Points on a hilly landscape, in no order, each with its height.
From any point a ball takes the steepest step (drop divided by distance) to one of its 2 nearest points. It stops when none of these is lower. Distance is the straight distance between rows; heights are no part of it.
z836 h=314: [148 124 135 160 142 156 149 102 152 191 177 177 149 125 141 127 115 111
 135 108]
z811 h=668: [149 148 122  92 134  67  98  89  75  99 163 122  47 142 145 219 116 131
 106 164]
z328 h=360: [116 100  92 100 121 136 185 133 139 112 108 113 176  90  87 104 127 155
 171 132]
z472 h=121: [112 120 121 158  99 118 199 134 144 179 158 165 133 103 203 111 111 117
 134 115]
z291 h=481: [ 81 121 125 191 137 126 192 140 148 148 139 114 147 125 193  60 129 118
 133 117]
z426 h=674: [188  90 126 128 139 166  71 147  94 154 152 154 115 132 145 157 109  91
 129 120]
z727 h=235: [161 162 124  93 129  87  97  81 121 106 178 140 105 138  92 191 127 144
 123 173]
z191 h=242: [ 96 157 140 152 148 110 107 130 163  64 111  88 157 154 101  73 145 144
 114 150]
z179 h=284: [163 140 105 136 184 154  88  74 104 134 219 119 146 147  94 145 111  96
 158 179]
z358 h=273: [177 139 100  82  99 118  83 109 102  94 160 138 125 135 109 183 124 154
 139 168]
z77 h=669: [171 108 161 142 135 164  81 148 109 171 132 153 119 118 138 143 113  94
 108 103]
z311 h=371: [111 110 107 141 144 133 187 127 145 126 111 103 185  86 106  79 130 150
 158 123]
z289 h=500: [114  92 141 162 160 166 164 133 150 134  97  94 137 126 123 110 127 139
 134 122]
z474 h=322: [163 148 130 118 176 106 123  77 139 129 165 135 132 119  53 179 135 146
 147 153]
z356 h=451: [133  88  71 125  79 158 183 138  99 155 130 157 158 117 187 117 110 135
 140  95]
z689 h=337: [116  91 163 160 129 168 149 159 127 161 123 108 113 110 164 123 111 105
 127 121]
z126 h=620: [ 85 201 205 142 133  59 111 111 162  95 106 109  75 155 106 124 136 128
  73 129]
z273 h=328: [150 107 101 144 123 159 140 116 147 174 165 196 153 125 165 125 114 116
 123 118]
z568 h=342: [129 136 163 146 165 141 107  98 126 161 142 147 143 129  63 155 131 109
 120 111]
z439 h=394: [124 100 124 149 112 168 133 146 129 139 123 155 158 119 137 117 115 146
 132 116]
z744 h=436: [127 121  72  55  79 124 137 152 138  91  80 123 127 141 109 143 139 173
 136 119]
z7 h=311: [129  99 155 161 155 177 142 146 127 167 156 137 117 104 130 149 103  86
 137 128]
z730 h=399: [117  81  78 102 122 177 159 167  95 143 128 124 136 122 145 143 132 138
 180 108]
z545 h=71: [118 129 166 113 134 100  87 134 125 116  97 132  73 131  95 168 120 111
  91 132]
z717 h=206: [132 164 119  96 133  61 123  69 127 115 119 169 124 125  88 163 152 152
  96 135]
z278 h=186: [141 133 141 115 146 106  84 112  98 119 127 141 104 132  81 190 125 121
 111 147]
z860 h=32: [122 126 119 136 106 139 163 116 148 157 134 166 190  83 118  84 122 126
 131 126]
z33 h=44: [165 180 191 130 146 137  75 102 124 155 131 143  89 161  58 184 120  79
 114 107]
z737 h=320: [181  80 124 106 110 177 103 176 117 132 117 120 106 140 160 156 117 139
 139 102]
z692 h=301: [129 143 162 164 123 161 139 123 146 188 162 179 153 146 149 112 120 101
 124  88]
z390 h=283: [103 127 102 141  87 157 158 148 138  88 115  83 182 124 152  35 145 132
 146 141]
z78 h=535: [104 117 122 117 144  96 150 131 128  93  80  87 107 136  93 149 143 170
 123 127]
z574 h=648: [118 163 209 173 150 159 106 133 142 167 119 115 115 149  86 108 124  77
 103  94]
z586 h=299: [104 168 109  95 147  27 174  70 147 105 107 141 102  94 135 151 140 165
 102 132]
z302 h=296: [107 164 161 114 163  58 110  97 145 133  98 135  95 110  82 158 147 122
 106 142]
z765 h=213: [ 97 146 156 169 173 131 110 133 171 103 117 100 156 147  91  69 140 127
 114 144]
z829 h=118: [135 188 170 100 154  95  86  88 120 154 153 149  76 155  57 191 123  85
 108 125]
z235 h=658: [130 163 149 100 126  60 111  89 108 120 151 152  58 125 143 206 127 122
  98 141]
z104 h=272: [136  99 152 130 150 169 104 139 109 142 143 123 104 119 103 172 109 106
 134 144]
z572 h=217: [164 105  82 145 138 168 135 114 101 158 194 135 138 123 171 154  97 111
 172 159]
z65 h=633: [ 87 208 178 129 143  44 129  91 168 111 118 145  76 137 127 130 145 141
  78 114]
z786 h=440: [171  94  52 105  79 176 159 136  76 141 162 156 151 131 179 136 106 133
 144  99]
z650 h=587: [ 83 155 139 111 107  56 139 120 136  68  76  89 102 129 134 120 152 178
  96 139]
z844 h=279: [ 85 110 153 157 130 149  99 187 121 117 101  92 128 131 157  77 129 109
 120 125]
z780 h=401: [ 94 107  89  89  95 155 144 178 152  99  90  87 148 152 138  65 140 159
 160 120]
z935 h=510: [108  87 118 134 153 169 147 155 129 126  90  83 114 137 124 130 135 147
 147 125]
z132 h=100: [173 150 161 125 150 151  64 112 120 145 151 149  98 162  81 178 114  93
 112 127]
z557 h=389: [124  99  85  99  80 177 160 170 149 122  95 126 156 143 164  68 130 153
 149 102]
z885 h=490: [109  94 120 173 158 150 189 118 155 154 124 128 149 114 165  86 121 134
 134 117]
z476 h=379: [104  96 101 118  91 163 155 154 139 119 100 140 171 113 144  77 122 151
 138 120]
z892 h=417: [ 91 121  88  78 111 117 140 160 153  84  72  97 133 145 112 101 147 171
 148 130]
z128 h=304: [108 119 153 183 109 147 116 179 121 119 125 112 152 124 194  54 127 107
 118 115]
z918 h=572: [ 90 149 124  92 104  51 150 115 129  89  92 112  79 127 152 161 143 174
  95 127]
z499 h=305: [170 115  84  80  76 137 120 106  95 108 143 144 167 111 105 161 128 149
 149 161]
z59 h=607: [ 94 191 178 149 142  62 123 108 165  72 114  82 101 148 105  95 147 145
  93 154]
z279 h=321: [132 134 165 160 135 155 115 112 140 167 127 167 147 130  97 129 133 112
 124  98]
z922 h=369: [ 85  89 105 137 137 154 170 173 131 132 108  86 148 115 160  80 134 126
 170 121]
z394 h=318: [105 148 173 191 117 140 115 155 137 121 147 118 163 136 169  35 132  99
 115 122]
z204 h=154: [177 160 148 134 149 147  48  92  88 128 195 124 103 174  85 179 103  92
 124 157]
z569 h=302: [149 109 123 129  70 151 113 173 120 103  77 111 159 125 168  67 141 144
 122 105]
z746 h=687: [155 109  98  73 124 124  89 146  87 109 106 113  86 145 127 196 136 130
 135 145]
z277 h=332: [116 154 161 186 121 142  98 144 153  96 132  87 168 146 141  46 150 112
 131 151]
z546 h=326: [142 125  99  77  89 122 142 112 126 106 115 140 160 101  90 153 132 169
 141 150]
z490 h=286: [114 140 160 182 132 148 144 135 155 185 145 160 147 117 172  81 126 100
 123 102]
z96 h=686: [157  98  93  87 126 165 100 154  72 122 134 116 104 150 131 185 134 130
 169 129]
z417 h=462: [ 95  92  87 147  95 137 203 156 111 147 117 143 137 128 213  87 122 129
 132  91]
z50 h=598: [104 165 155 129 125  63 136 103 171  79  93  99 109 130 109 119 155 165
 106 148]
z140 h=77: [128 116 119 141  78 142 183 131 139 151 147 158 171  91 172  81 115 127
 134 119]
z70 h=188: [120 210 148 102 172  55 103  64 128 139 170 153  67 138  85 199 135  98
 111 129]
z376 h=344: [159 111  77 140  93 140 177 104 130 175 177 188 150 117 193 120 101 115
 124 126]
z967 h=238: [180 109  82 142 136 173 104  92  95 142 200 132 155 145 152 139 116 114
 152 163]
z116 h=226: [156 111 122 127 144 152  86 116  93 129 168 137 128 137  91 184 118 117
 135 156]
z828 h=173: [ 98 152 153 143 185 102 124 119 170 111 105 124 155 134  58  87 137 138
 109 126]
z985 h=411: [143  91 114 126 114 151 112 142  97 128 121 150 150 126 115 162 120 144
 131 128]
z496 h=676: [159 129 105  80 139  86  82 110  81 104 143 106  68 138 134 204 134 116
 120 171]
z705 h=554: [108 130 127  93 129  72 143 117 125  98  96 114  74 133 117 190 132 163
 108 132]
z34 h=646: [106 183 164 115 130  47 116  81 137 135 122 157  65 131 132 176 139 135
  83 112]
z175 h=345: [125 145  82  62 124  53 154  84 135 101  96 130 112 104 113 167 151 161
 117 147]
z55 h=303: [159  83 124 129  97 181 146 183 122 130 120 118 119 132 174 133 106 142
 144  90]
z758 h=317: [127 108 119 143  87 160 133 198 115 105 103  86 140 141 198  46 140 133
 150  96]
z239 h=87: [126 135 132 129 134 127 135 104 146 141 116 153 183  91  78  99 142 141
 130 124]
z503 h=265: [104 132 118 145 117 138 139 139 148  73  98  77 169 138 111  55 144 151
 126 142]
z103 h=300: [165 158 110 128 180 126  86  70 120 134 193 136 142 146  65 162 124 111
 161 164]
z622 h=641: [126 160 196 155 142 130  88 118 157 146  97 131 115 154  88 111 145 110
  96 103]
z752 h=655: [105 130 194 176 149 158 108 154 137 155 121 124 122 127 129  85 121  75
 106 111]
z22 h=281: [164  82 128 147 111 177 148 160 130 166 148 143 109 123 201 144  98 119
 128 104]
z793 h=307: [142 118 121  88  91 107 100 169 124 105  60 105 115 126 141 132 155 158
 127 125]
z95 h=473: [ 77 116  90 165 118 105 207 144 124 143 135 111 140 125 221  60 126 116
 132 112]
z147 h=192: [141  92 102 144 148 157 167 117 115 173 181 141 131 100 165 150 116 112
 164 139]
z990 h=343: [148 129 127  86 113  93  90 132 130 115  85 142  96 128 140 166 147 145
 104 131]
z313 h=449: [136 110  73  63  63 161 144 150 119  97  76 122 145 145 127 112 135 168
 139 105]
z770 h=161: [129 104 121 155 127 131 182 123 120 186 187 163 117 106 194 153 107  99
 144 127]
z403 h=679: [177  93  88 113 130 165  77 152  75 124 159 126 126 142 151 161 109 106
 150 141]
z798 h=390: [125 154 174 129 191  83 146  92 141 121 122 106  91 123  34 172 120 129
 116 135]
z479 h=244: [176 118 111 155 137 152 132 115 106 180 225 162 119 136 184 147 100  82
 145 143]
z640 h=367: [125 164 170 138 184 106 121  96 145 135 135 131 122 119  33 155 127 125
 129 111]
z409 h=194: [166 172 148 121 151 111  79  78 100 117 187 134  91 161  73 199 113 115
 121 167]
z513 h=632: [105 190 194 137 145  89  98 108 161 123 101 125  97 154  72 126 146 122
  90 113]
z448 h=243: [ 96 129 157 131 124 111  92 173 134  98  83  99 127 121 124  98 139 124
 120 135]
z504 h=148: [128 149 128 118 131  97 111  91 141 135 102 162 150 116  75 145 149 143
 122 129]
z585 h=306: [116 125 114 147  75 153 166 183 123 111 134  93 152 131 223  39 129 122
 151 115]
z701 h=129: [116 153 150 139 170 111 136 110 174 141 119 141 172 102  58 100 141 131
 140 119]
z491 h=266: [101 139 148 169 150 145 137 125 172 164 129 151 164 117 129  71 135 110
 126 121]
z500 h=240: [ 91 134 130 168 168 134 127 140 161 122 118 115 176 130 120  55 138 114
 121 128]
z804 h=522: [122  97 109 113 148 142 141 134 122 112  86  94 114 135 104 162 140 165
 146 128]
z349 h=189: [110 133 170 123 127  99  76 161 135  99  76 115  99 140 113 124 139 115
  90 133]
z39 h=383: [ 97  94  88 102 122 160 176 161 114 134 111  97 147 111 140 105 134 142
 190 103]
z162 h=347: [122 117  84  69  81 147 174 125 144 106 100 121 173  93  95 113 132 156
 150 141]
z234 h=259: [177 101 130 157 134 170 129 137 117 178 190 160 101 130 189 153  90  99
 131 126]
z150 h=293: [101 131 119 165  92 148 142 164 125  87 144  78 174 128 186  31 139 122
 151 149]
z753 h=428: [163  86  89 131  93 173 129 145  83 134 155 156 145 130 156 155 107 141
 136 107]
z87 h=282: [139 107 131 122  95 133 113 157 118 123  74 109 146 115 144 114 157 145
 131 119]
z129 h=355: [ 95  91 132 151 128 162 169 176 126 150 121 104 121 116 192 105 122 115
 152 113]
z134 h=241: [125 177 140  93 181  49 112  86 135 128 145 145  86 110  85 188 142 116
 117 143]
z668 h=256: [123 173 117  96 162  30 153  57 149 113 119 156 115  95  87 155 150 149
 107 131]
z966 h=664: [141  98 161 153 133 154  87 176 124 139 108 145 118 128 137 123 110 109
 102 105]
z930 h=260: [175 123  93 138 139 157  78  93  90 117 202 116 150 156 118 142 107 122
 156 184]
z764 h=270: [ 98 144 150 106 121  75  99 155 134  88  69  98  64 147 146 143 134 135
  78 133]
z120 h=363: [128  99  74  88  76 161 160 142 127 133 118 146 172 102 125 113 114 145
 143 128]

Where does a ball stop that starts at each point below?
z744: z162
z39: z545
z804: z162
z930: z860
z234: z860
z586: z860
z546: z33
z640: z765
z836: z765
z585: z765
z59: z162
z417: z162
